Each scene shows the same named points in several views. A view is turned or mirrored, shifted and resized as a whole, has a little noise and may leave points out.

Scene 1
View 1
(249): [ 0.68  0.24  0.70 -1.71  0.10  1.09  1.36  0.09  1.47  1.60 -0.97 -0.46
 -0.71  1.59 -0.65  2.20 -1.77 -1.03  0.14  0.70 -0.76 -0.17  1.46 -1.23
  0.76 -1.04  1.35]
(223): [ 0.61  0.20  0.58 -1.71 -0.08  0.84  0.92  0.30  1.43  1.40 -0.67 -0.04
 -0.67  1.58 -0.70  1.55 -1.59 -0.54 -0.05  0.43 -1.02 -0.10  1.37 -1.49
  0.61 -0.70  0.93]
(161): [ 0.27  0.31  0.71 -0.68  0.85 -0.61  1.37  2.14  1.39  0.93 -0.16 -0.36
 -0.17  1.07 -0.83  0.27 -0.02  0.24 -0.25 -0.36 -0.30  0.45  0.14 -1.20
  1.63  0.89  2.84]
(67): [ 0.56 -0.69  0.20  0.26  1.21 -2.66  0.93  3.51  0.53 -0.63  0.74 -0.20
 -0.01  0.09 -0.82 -2.79  0.74  1.45 -2.07 -2.03 -0.26  0.48 -0.99 -1.72
  1.17  2.87  2.02]
(181): [ 1.17 -1.85 -0.13 -1.21  0.32 -1.24  0.38  0.39  0.98  0.51  1.33 -0.48
 -0.71  0.81 -0.57 -1.12 -0.85  0.19 -2.37 -1.31 -0.37 -0.46  0.10 -2.01
  0.83  1.44 -1.00]
(101): [ 0.62 -0.29  0.17 -0.86  0.50 -0.49  0.69  2.15  0.98  0.34 -0.64  0.16
 -0.35  0.75 -0.63 -0.57 -0.91  0.60 -0.99 -0.58 -1.06  0.19  0.53 -1.76
  0.39  0.98  1.23]
(145): [ 0.79 -0.05 -0.11 -1.74 -0.34  1.19  0.09  1.28  0.87  0.51 -2.06  0.87
 -0.75  1.12 -0.46  0.54 -2.62  0.23 -0.47  0.35 -2.20 -0.15  1.90 -2.20
 -1.04 -0.60 -0.08]
(190): [ 0.61 -0.49 -0.02 -0.60  0.47 -1.05  0.39  2.51  0.70 -0.04 -0.17  0.38
 -0.33  0.53 -0.70 -1.45 -0.59  1.09 -1.48 -1.03 -1.12  0.29  0.16 -2.06
  0.32  1.69  1.03]
(197): [ 1.61 -1.27  0.29 -1.08  0.87 -0.17  1.38  0.21  0.52  0.34 -0.72 -1.29
 -0.74  0.70 -0.06  0.18 -2.15 -1.20 -1.80 -0.41 -0.36 -0.73  0.89 -1.65
  0.02 -0.18 -0.57]
(21): [ 1.23  0.19  0.93 -0.86  0.33 -0.36  1.46  1.07 -0.04 -0.31 -0.92 -0.69
 -0.51  0.79 -0.78 -0.16 -1.44 -0.66 -1.04 -0.69 -0.65 -0.28  0.77 -1.54
  0.06 -0.17  0.65]
(217): [ 1.33  0.39  1.17 -0.93 -0.34 -0.89  1.24  0.54 -0.46 -0.71 -0.06 -0.52
 -0.61  0.87 -1.29 -0.64 -1.02 -0.50 -1.21 -1.27 -0.68 -0.42  0.65 -1.54
  0.11 -0.05 -0.06]
(179): [ 1.43 -0.77  0.57 -0.43  0.96 -1.30  1.47  1.60 -0.08 -0.65 -0.57 -1.15
 -0.39  0.32 -0.41 -1.20 -1.21 -0.37 -2.04 -1.20 -0.33 -0.39  0.23 -1.64
  0.07  0.72  0.32]
(43): [ 0.76  0.25  0.89  0.23  1.32 -1.73  1.76  3.10  0.11 -0.66 -0.64 -0.79
  0.09  0.29 -0.76 -1.37  0.10  0.38 -1.19 -1.33 -0.22  0.27 -0.35 -1.31
  0.86  1.48  2.68]
(232): [ 1.17 -0.28  0.01 -1.53 -0.37  0.48  0.31  0.98  0.54  0.15 -1.28  0.58
 -0.79  0.94 -0.61 -0.14 -2.24  0.14 -1.02 -0.28 -1.86 -0.22  1.48 -2.24
 -0.88 -0.28 -0.54]
(116): [ 0.61 -1.01 -0.25 -0.72  0.69 -1.03  0.41  2.29  1.18  0.43  0.00  0.21
 -0.31  0.65 -0.48 -1.26 -0.63  1.07 -1.58 -0.94 -0.95  0.19  0.07 -1.99
  0.64  1.71  0.99]
View 2
(161): [-1.83 -0.66  0.00 -3.02  5.27  1.58  0.75  0.08 -1.09  1.33  1.36  1.11
  1.74  1.47 -0.08 -1.01  0.55  3.39 -1.13  1.09  2.15  0.24 -2.00  0.01
 -0.12  2.41 -1.28]
(181): [-2.63 -1.98  1.04  0.18 -1.44  0.87  2.59 -0.45 -1.62  2.02  1.48  3.30
  0.15 -0.48 -1.66  0.65 -0.53  2.81 -0.17 -0.95  1.05 -0.56 -1.44 -2.28
 -3.43 -1.74  0.01]
(190): [-1.91 -1.02  0.29 -0.80  1.24  1.90  0.63  1.54 -0.02  0.60  0.73  0.69
 -1.10  1.34 -1.32 -0.30  1.37  2.73  0.27  0.23  1.40 -0.33 -1.96 -0.84
 -1.18  0.33  1.71]
(43): [-2.02 -1.03 -1.59 -1.38  3.26  1.42 -0.52  2.70 -0.55 -0.23  0.25  0.98
 -0.31  2.43  1.52 -1.29  1.30  3.66 -0.53  1.54  3.54  2.31 -3.43 -0.43
 -1.28  1.33  0.30]
(21): [-1.54 -0.20 -0.78 -0.83  2.44  0.67  1.02  0.04 -1.27  0.83  2.08  0.89
 -2.31  0.33 -0.63 -2.14  0.11  1.34 -2.44 -1.06  1.66  0.57 -1.79  1.01
 -3.23  0.05 -2.56]
(67): [-2.51 -2.06 -1.04 -0.42  0.65  2.03 -0.02  3.88 -0.18 -0.32 -0.30  1.64
 -0.16  2.56  1.05  0.29  1.66  4.81  1.39  1.98  3.69  2.27 -3.65 -2.68
 -1.38  0.26  3.14]
(223): [-1.28  0.34  1.18 -2.46  4.56  0.83  2.14 -2.62 -1.37  2.54  2.60  0.71
  0.00 -0.57 -2.49 -2.00 -0.48  0.80 -2.88 -1.65 -0.14 -2.05 -0.18  1.72
 -1.57  1.40 -3.70]
(179): [-2.42 -0.98 -1.03  0.09  0.41  0.28  0.50  0.95 -1.41  0.10  0.41  2.12
 -2.10  0.88  0.45 -1.05  0.36  1.79 -1.15 -0.67  2.16  1.28 -2.45  0.04
 -3.18 -0.95 -1.26]
(116): [-2.52 -1.20  0.66 -1.02  1.13  1.60  0.73  0.91 -0.32  1.04  0.12  1.32
 -0.15  1.05 -1.24  0.13  1.11  2.84  0.40  0.24  1.15 -0.74 -1.71 -0.90
 -0.66  0.25  1.34]
(101): [-1.82 -0.52  0.38 -1.52  2.41  1.43  0.63  0.40 -0.34  0.98  0.90  0.51
 -0.89  0.94 -1.35 -0.89  0.93  2.06 -0.55 -0.11  1.05 -0.58 -1.55  0.19
 -0.92  0.77 -0.01]
(197): [-2.63 -0.71  0.00  0.03  0.37 -0.42  1.29 -1.24 -2.19  1.32  0.81  2.90
 -1.52 -0.34 -0.61 -1.01 -0.49  0.83 -2.11 -1.87  0.84 -0.10 -1.29  0.72
 -3.43 -1.29 -3.22]
(249): [-1.57  0.57  1.01 -2.92  5.46  0.34  1.77 -3.09 -1.78  2.53  2.53  1.00
  0.32 -0.69 -1.95 -2.31 -0.88  0.46 -3.67 -1.53 -0.05 -1.82 -0.12  2.41
 -1.28  1.68 -5.10]
(145): [-1.08  1.05  1.26 -1.22  2.48  1.16  1.04 -1.44 -0.06  1.55  1.66 -0.88
 -3.73 -0.37 -3.81 -2.11  0.98 -0.86 -2.20 -2.65 -1.38 -3.02  0.34  3.15
 -1.27  0.37 -1.74]
(232): [-1.24  0.39  0.93 -0.59  1.23  1.20  1.38 -0.74 -0.37  1.29  1.88 -0.05
 -3.64 -0.50 -3.34 -1.78  0.61 -0.17 -1.87 -2.46 -0.69 -2.04 -0.26  1.78
 -2.45 -0.51 -1.25]
View 3
(190): [ 0.33 -1.72 -0.74  0.11 -0.20 -0.83  1.54  1.47 -0.65  3.27 -0.17  0.13
 -1.62  1.17  0.79  1.03 -0.64 -1.50  0.05  2.00 -1.30 -0.07  1.64  1.64
 -1.39 -1.73 -1.03]
(181): [ 2.97  0.94 -2.01 -0.28 -1.31 -0.33  2.72  0.90  1.04  2.53  0.34 -0.35
 -1.54  0.28  0.65  0.90 -0.28 -1.51 -2.04  1.44 -1.56 -0.67 -0.73  3.28
 -2.24 -2.07 -0.54]
(67): [ 1.44 -1.86 -0.83 -0.46  1.40 -2.27  1.69  1.92 -1.36  6.23 -0.73  0.21
 -0.41  1.76  0.19  1.96 -1.92 -1.39 -0.92  4.84 -2.37  0.52  1.53  0.45
 -0.53 -3.78 -1.07]
(249): [ 1.29 -0.59  0.80  0.55 -1.63  1.38  0.19 -0.57  2.53 -1.80  1.35  1.63
 -2.90  0.91  1.08 -0.84  2.23 -0.20  0.88 -2.41 -3.21 -1.20  0.53  1.35
  1.00  1.14 -1.73]
(101): [ 0.34 -1.66 -0.35  0.49 -0.46 -0.12  1.14  0.97  0.07  2.02  0.26  0.64
 -1.87  1.15  0.81  0.54  0.21 -0.99  0.49  0.81 -1.78 -0.20  1.58  1.34
 -0.61 -1.04 -1.20]
(197): [ 2.23  0.25 -1.83  1.89 -0.19  1.18  2.34 -0.26  1.94  1.08  1.19  2.01
 -2.63  0.37  0.41  1.13  0.75  0.01 -1.29 -0.49 -1.04 -0.12 -0.52  3.03
 -0.83 -1.32 -1.49]
(161): [ 1.38 -1.83  1.05 -0.39  0.05 -0.74  0.10  0.70  0.72  1.95  0.14  0.93
 -1.29  1.90  0.62  0.23  0.60 -0.33  0.56  1.02 -4.21 -0.43  1.59 -0.27
  1.43 -0.90 -1.66]
(116): [ 0.91 -1.53 -0.75 -0.07 -0.43 -0.77  1.58  1.71 -0.42  3.34 -0.32 -0.42
 -1.26  1.03  0.61  1.00  0.07 -0.81 -0.27  1.66 -1.76 -0.22  1.51  1.63
 -1.46 -1.55 -0.85]
(232): [-0.67 -0.93 -1.15  1.38 -1.75  1.30  1.89  0.21  0.53 -0.12  1.10  1.15
 -3.50  0.04  1.36  0.12  0.41 -1.72  0.87 -1.01  0.42 -0.64  1.15  3.18
 -2.00 -0.13 -1.11]
(223): [ 0.97 -0.48  0.41  0.19 -1.98  1.06  0.51 -0.19  2.00 -1.29  1.17  1.10
 -2.82  0.75  1.23 -0.80  1.62 -0.89  0.74 -1.80 -2.67 -1.08  0.74  1.64
  0.30  0.84 -1.54]
(217): [ 0.88  0.21 -0.94  0.70 -0.30  0.38  1.93 -0.90  1.38  1.10  1.50  2.93
 -3.27  0.24  0.96  0.48 -1.40 -2.64 -0.12  1.25 -0.89 -0.16 -0.18  2.02
 -0.12 -2.03 -1.62]
(43): [ 0.76 -2.27  0.01  0.82  1.84 -1.11  0.97  0.62 -0.21  4.12 -0.14  2.29
 -1.38  2.03  0.19  1.59 -1.15 -0.41  0.04  2.91 -2.59  0.63  1.75 -0.17
  1.14 -2.83 -1.94]
(145): [-1.41 -1.68 -0.67  1.54 -2.08  1.72  1.27  0.39  0.61 -1.08  1.09  0.90
 -3.79  0.11  1.59 -0.21  1.28 -1.29  1.76 -2.12  0.34 -0.76  1.81  2.90
 -1.83  0.72 -1.11]
View 4
(223): [ 0.25  1.17 -3.45 -0.29  0.96 -3.01  0.59 -1.77  2.96  2.00  0.75 -0.84
  3.34 -2.86  0.36 -1.47  1.61  3.23  3.29 -1.53 -0.40  1.22 -1.63 -1.60
  1.58  2.04 -0.44]
(190): [ 3.00 -2.38 -1.47 -2.03 -0.28 -0.08  2.72 -1.50 -1.33 -0.42  1.82 -0.59
  0.97 -1.93  3.05  1.89  1.89  1.19  2.78 -0.61 -1.63  2.42 -0.30  0.60
  2.74  0.55 -0.49]
(101): [ 1.93 -1.66 -2.01 -1.80  0.33 -1.16  2.14 -1.80 -0.02 -0.18  1.41 -0.45
  1.65 -2.23  2.49  1.12  2.07  2.07  2.83 -0.94 -0.98  2.27 -0.67 -0.10
  2.70  0.68 -0.36]
(181): [ 3.36 -0.69  0.31  0.06 -0.88 -0.19  2.61  0.52 -0.70  1.46  1.99 -1.49
  0.05 -0.11  1.58 -0.16  1.33 -0.28  1.63  0.18 -2.07  1.48 -0.37  1.41
 -0.62  1.66 -1.33]
(179): [ 1.95 -1.39  0.07 -0.83  1.89  0.12  2.10  1.41  0.07 -1.06  2.23  1.18
  0.68 -1.07  2.66  0.41  2.26  2.29  1.20 -0.31 -1.61  3.19  0.44  0.40
  1.21  0.60 -0.70]
(116): [ 2.88 -2.26 -0.97 -1.97 -0.45 -0.80  2.99 -1.82 -1.13 -0.27  1.54 -1.48
  1.01 -1.36  2.81  1.58  2.13  0.91  2.51 -0.28 -1.19  2.22 -0.43  0.79
  2.30  0.44 -0.41]
(249): [-0.37  1.67 -3.53 -0.05  2.01 -3.51  0.51 -1.71  3.77  1.70  0.28 -0.77
  3.89 -2.96 -0.04 -2.24  2.04  3.97  3.04 -1.41  0.06  1.48 -1.67 -2.25
  1.39  2.15 -0.07]
(197): [ 0.79  0.13 -0.06  0.22  2.19 -1.13  1.18  1.24  1.78  0.80  2.03  0.42
  1.20 -0.52  1.39 -1.08  2.13  2.24  0.87 -0.48 -1.64  2.15 -0.38  0.14
 -0.25  0.68 -0.91]
(145): [-0.64 -0.47 -4.41 -0.64  1.32 -2.99 -0.59 -2.11  3.08  2.80  2.94  0.96
  2.26 -2.14  2.09  1.00  0.93  2.60  2.99 -3.18 -2.26  0.55 -1.55  0.02
  2.89 -0.63 -1.06]
(217): [ 2.19 -0.06 -1.88 -0.24  1.31  0.76  1.34  1.86  0.68  0.13  2.33  1.89
  1.08 -2.90  1.89 -0.18  1.00  2.55  2.60 -1.11 -1.96  2.43  0.17 -0.44
  1.35  2.55 -1.52]
(161): [ 2.45 -0.95 -1.74 -2.41  0.53 -1.38  3.26 -2.32 -0.21 -1.58 -0.35 -1.80
  2.99 -3.36  1.62 -0.32  3.03  3.28  3.38  0.33  0.72  3.24 -0.66 -1.63
  2.91  2.23  0.59]
(21): [ 1.15 -0.16 -1.85 -0.55  2.12 -0.35  1.15  0.85  1.45 -0.16  1.89  1.55
  1.82 -2.62  1.90 -0.34  1.89  3.22  2.25 -1.14 -1.32  2.63 -0.12 -0.65
  1.68  1.42 -0.83]
(232): [ 0.23 -0.50 -3.53 -0.27  1.10 -1.75 -0.08 -0.71  2.21  2.36  3.15  1.22
  1.36 -1.76  2.17  0.91  0.77  2.05  2.65 -2.72 -2.53  0.75 -0.96  0.39
  2.04 -0.03 -1.40]
(67): [ 5.23 -3.91  0.69 -3.04 -0.95  1.75  5.06 -0.66 -4.07 -3.19  1.04 -1.14
  0.14 -1.90  3.87  2.54  2.80  0.87  2.54  1.34 -0.99  3.94  0.88  0.90
  2.91  1.22  0.03]
View 5
(161): [-0.66 -3.09  0.69  1.01  2.30  0.50 -2.37 -1.12 -1.04  0.39 -1.26  0.05
 -0.36 -1.92  1.27  3.53 -1.42  1.25  1.04 -1.47  1.60 -0.46  1.08  2.55
 -0.88 -1.06 -0.27]
(116): [ 0.15 -1.56  1.76 -0.24  1.26  0.88 -2.10 -1.18 -0.73 -0.27  0.14 -0.70
  1.27 -1.26  1.47  3.42 -0.57  0.23  1.66 -0.96  1.06  0.92  1.02  2.31
 -1.06 -0.21  0.67]
(101): [-0.22 -1.71  0.82  0.75  1.57  0.54 -1.80 -1.10 -0.54  0.19 -0.09 -0.43
  0.72 -1.74  1.10  2.93 -0.62  0.34  1.39 -1.16  0.62  0.47  1.17  2.28
 -0.71 -0.14  0.06]
(145): [-1.31 -0.97 -1.81  1.95  0.73  0.53 -0.70  0.03  0.58  0.75 -0.25 -0.68
  1.08 -1.54  0.06  1.44  0.42 -0.42  2.20 -1.14 -1.41  0.86  1.23  1.80
  0.24  1.00 -0.54]
(21): [-0.31 -1.16  0.15  1.72  1.75 -0.41 -1.21 -1.73 -0.12  0.98  0.41 -0.28
 -0.09 -1.77  0.55  0.98 -0.59  0.96  0.42 -1.07  0.78  0.37  1.35  1.83
 -0.14  0.00  0.09]
(197): [-0.27 -0.81  0.07  1.55  1.36 -0.01 -1.30 -1.40 -0.07  0.42  0.74 -0.88
  0.41 -0.52  0.50  0.38 -0.31  1.18  0.33 -1.22  1.49  1.14  0.73  0.40
 -0.01 -0.20  1.27]
(217): [-0.06 -0.38  0.49  0.70  1.53 -0.35 -1.11 -2.00 -0.35  0.75  0.86  0.12
 -0.14 -1.77  0.57  0.22 -0.49  0.89  0.22 -0.28  1.15  0.09  1.61  2.46
 -0.22 -0.16  0.24]
(223): [-1.73 -2.17 -2.22  1.73  1.55  0.57 -1.39  0.06 -0.10  0.57 -1.35 -0.17
 -0.32 -1.00  0.17  1.15 -0.31  0.91  1.42 -1.24  0.64 -0.33  0.96  1.66
  0.19 -0.62 -0.23]
(249): [-1.97 -2.61 -2.71  2.45  1.78  0.41 -1.38  0.17 -0.08  0.80 -1.61 -0.07
 -0.70 -0.98  0.10  1.10 -0.45  1.24  1.29 -1.56  0.83 -0.40  0.78  1.16
  0.35 -0.75 -0.27]
(181): [ 0.21 -0.45  1.02 -1.13  0.90  1.01 -1.88 -1.32 -0.85 -0.71  0.75 -0.63
  1.22  0.18  1.01  1.07 -0.23  0.88  1.04 -0.24  2.36  0.95  0.81  1.50
 -0.66 -0.68  1.84]
(179): [ 0.51 -0.77  1.77  1.19  1.63 -0.28 -1.60 -2.32 -0.49  0.60  1.23 -0.76
  0.47 -1.55  1.06  1.53 -0.68  0.93  0.18 -1.15  1.38  1.13  1.08  1.46
 -0.49 -0.03  0.86]
(43): [ 0.74 -2.24  2.99  1.05  2.38 -0.29 -2.18 -2.60 -1.05  0.69  0.36 -0.23
 -0.01 -2.87  1.72  3.75 -1.61  1.04  0.31 -1.33  1.53  0.37  1.39  2.82
 -1.20 -0.58 -0.08]
(67): [ 1.46 -1.55  4.54 -1.11  1.89  0.50 -2.74 -2.82 -1.53 -0.32  0.92 -0.29
  1.01 -2.18  2.22  4.41 -1.44  0.60  0.73 -0.70  2.09  0.69  1.34  3.39
 -1.89 -0.68  0.72]
(232): [-0.83 -0.40 -1.03  1.24  0.72  0.36 -0.70 -0.58  0.36  0.51  0.40 -0.72
  1.06 -1.22  0.25  0.94  0.30 -0.24  1.76 -0.67 -0.66  0.94  1.28  1.86
  0.09  0.84 -0.05]
(190): [ 0.05 -1.50  1.59  0.02  1.38  0.75 -1.95 -1.29 -0.70 -0.02  0.11 -0.49
  0.99 -1.80  1.35  3.36 -0.64  0.14  1.58 -0.88  0.67  0.70  1.16  2.64
 -1.04 -0.15  0.25]

In a view up to two points have been moved. Name them for each view, in the order of its rows, or write -.
view 1 => (197)
view 2 => (67)
view 3 => -
view 4 => -
view 5 => (190)
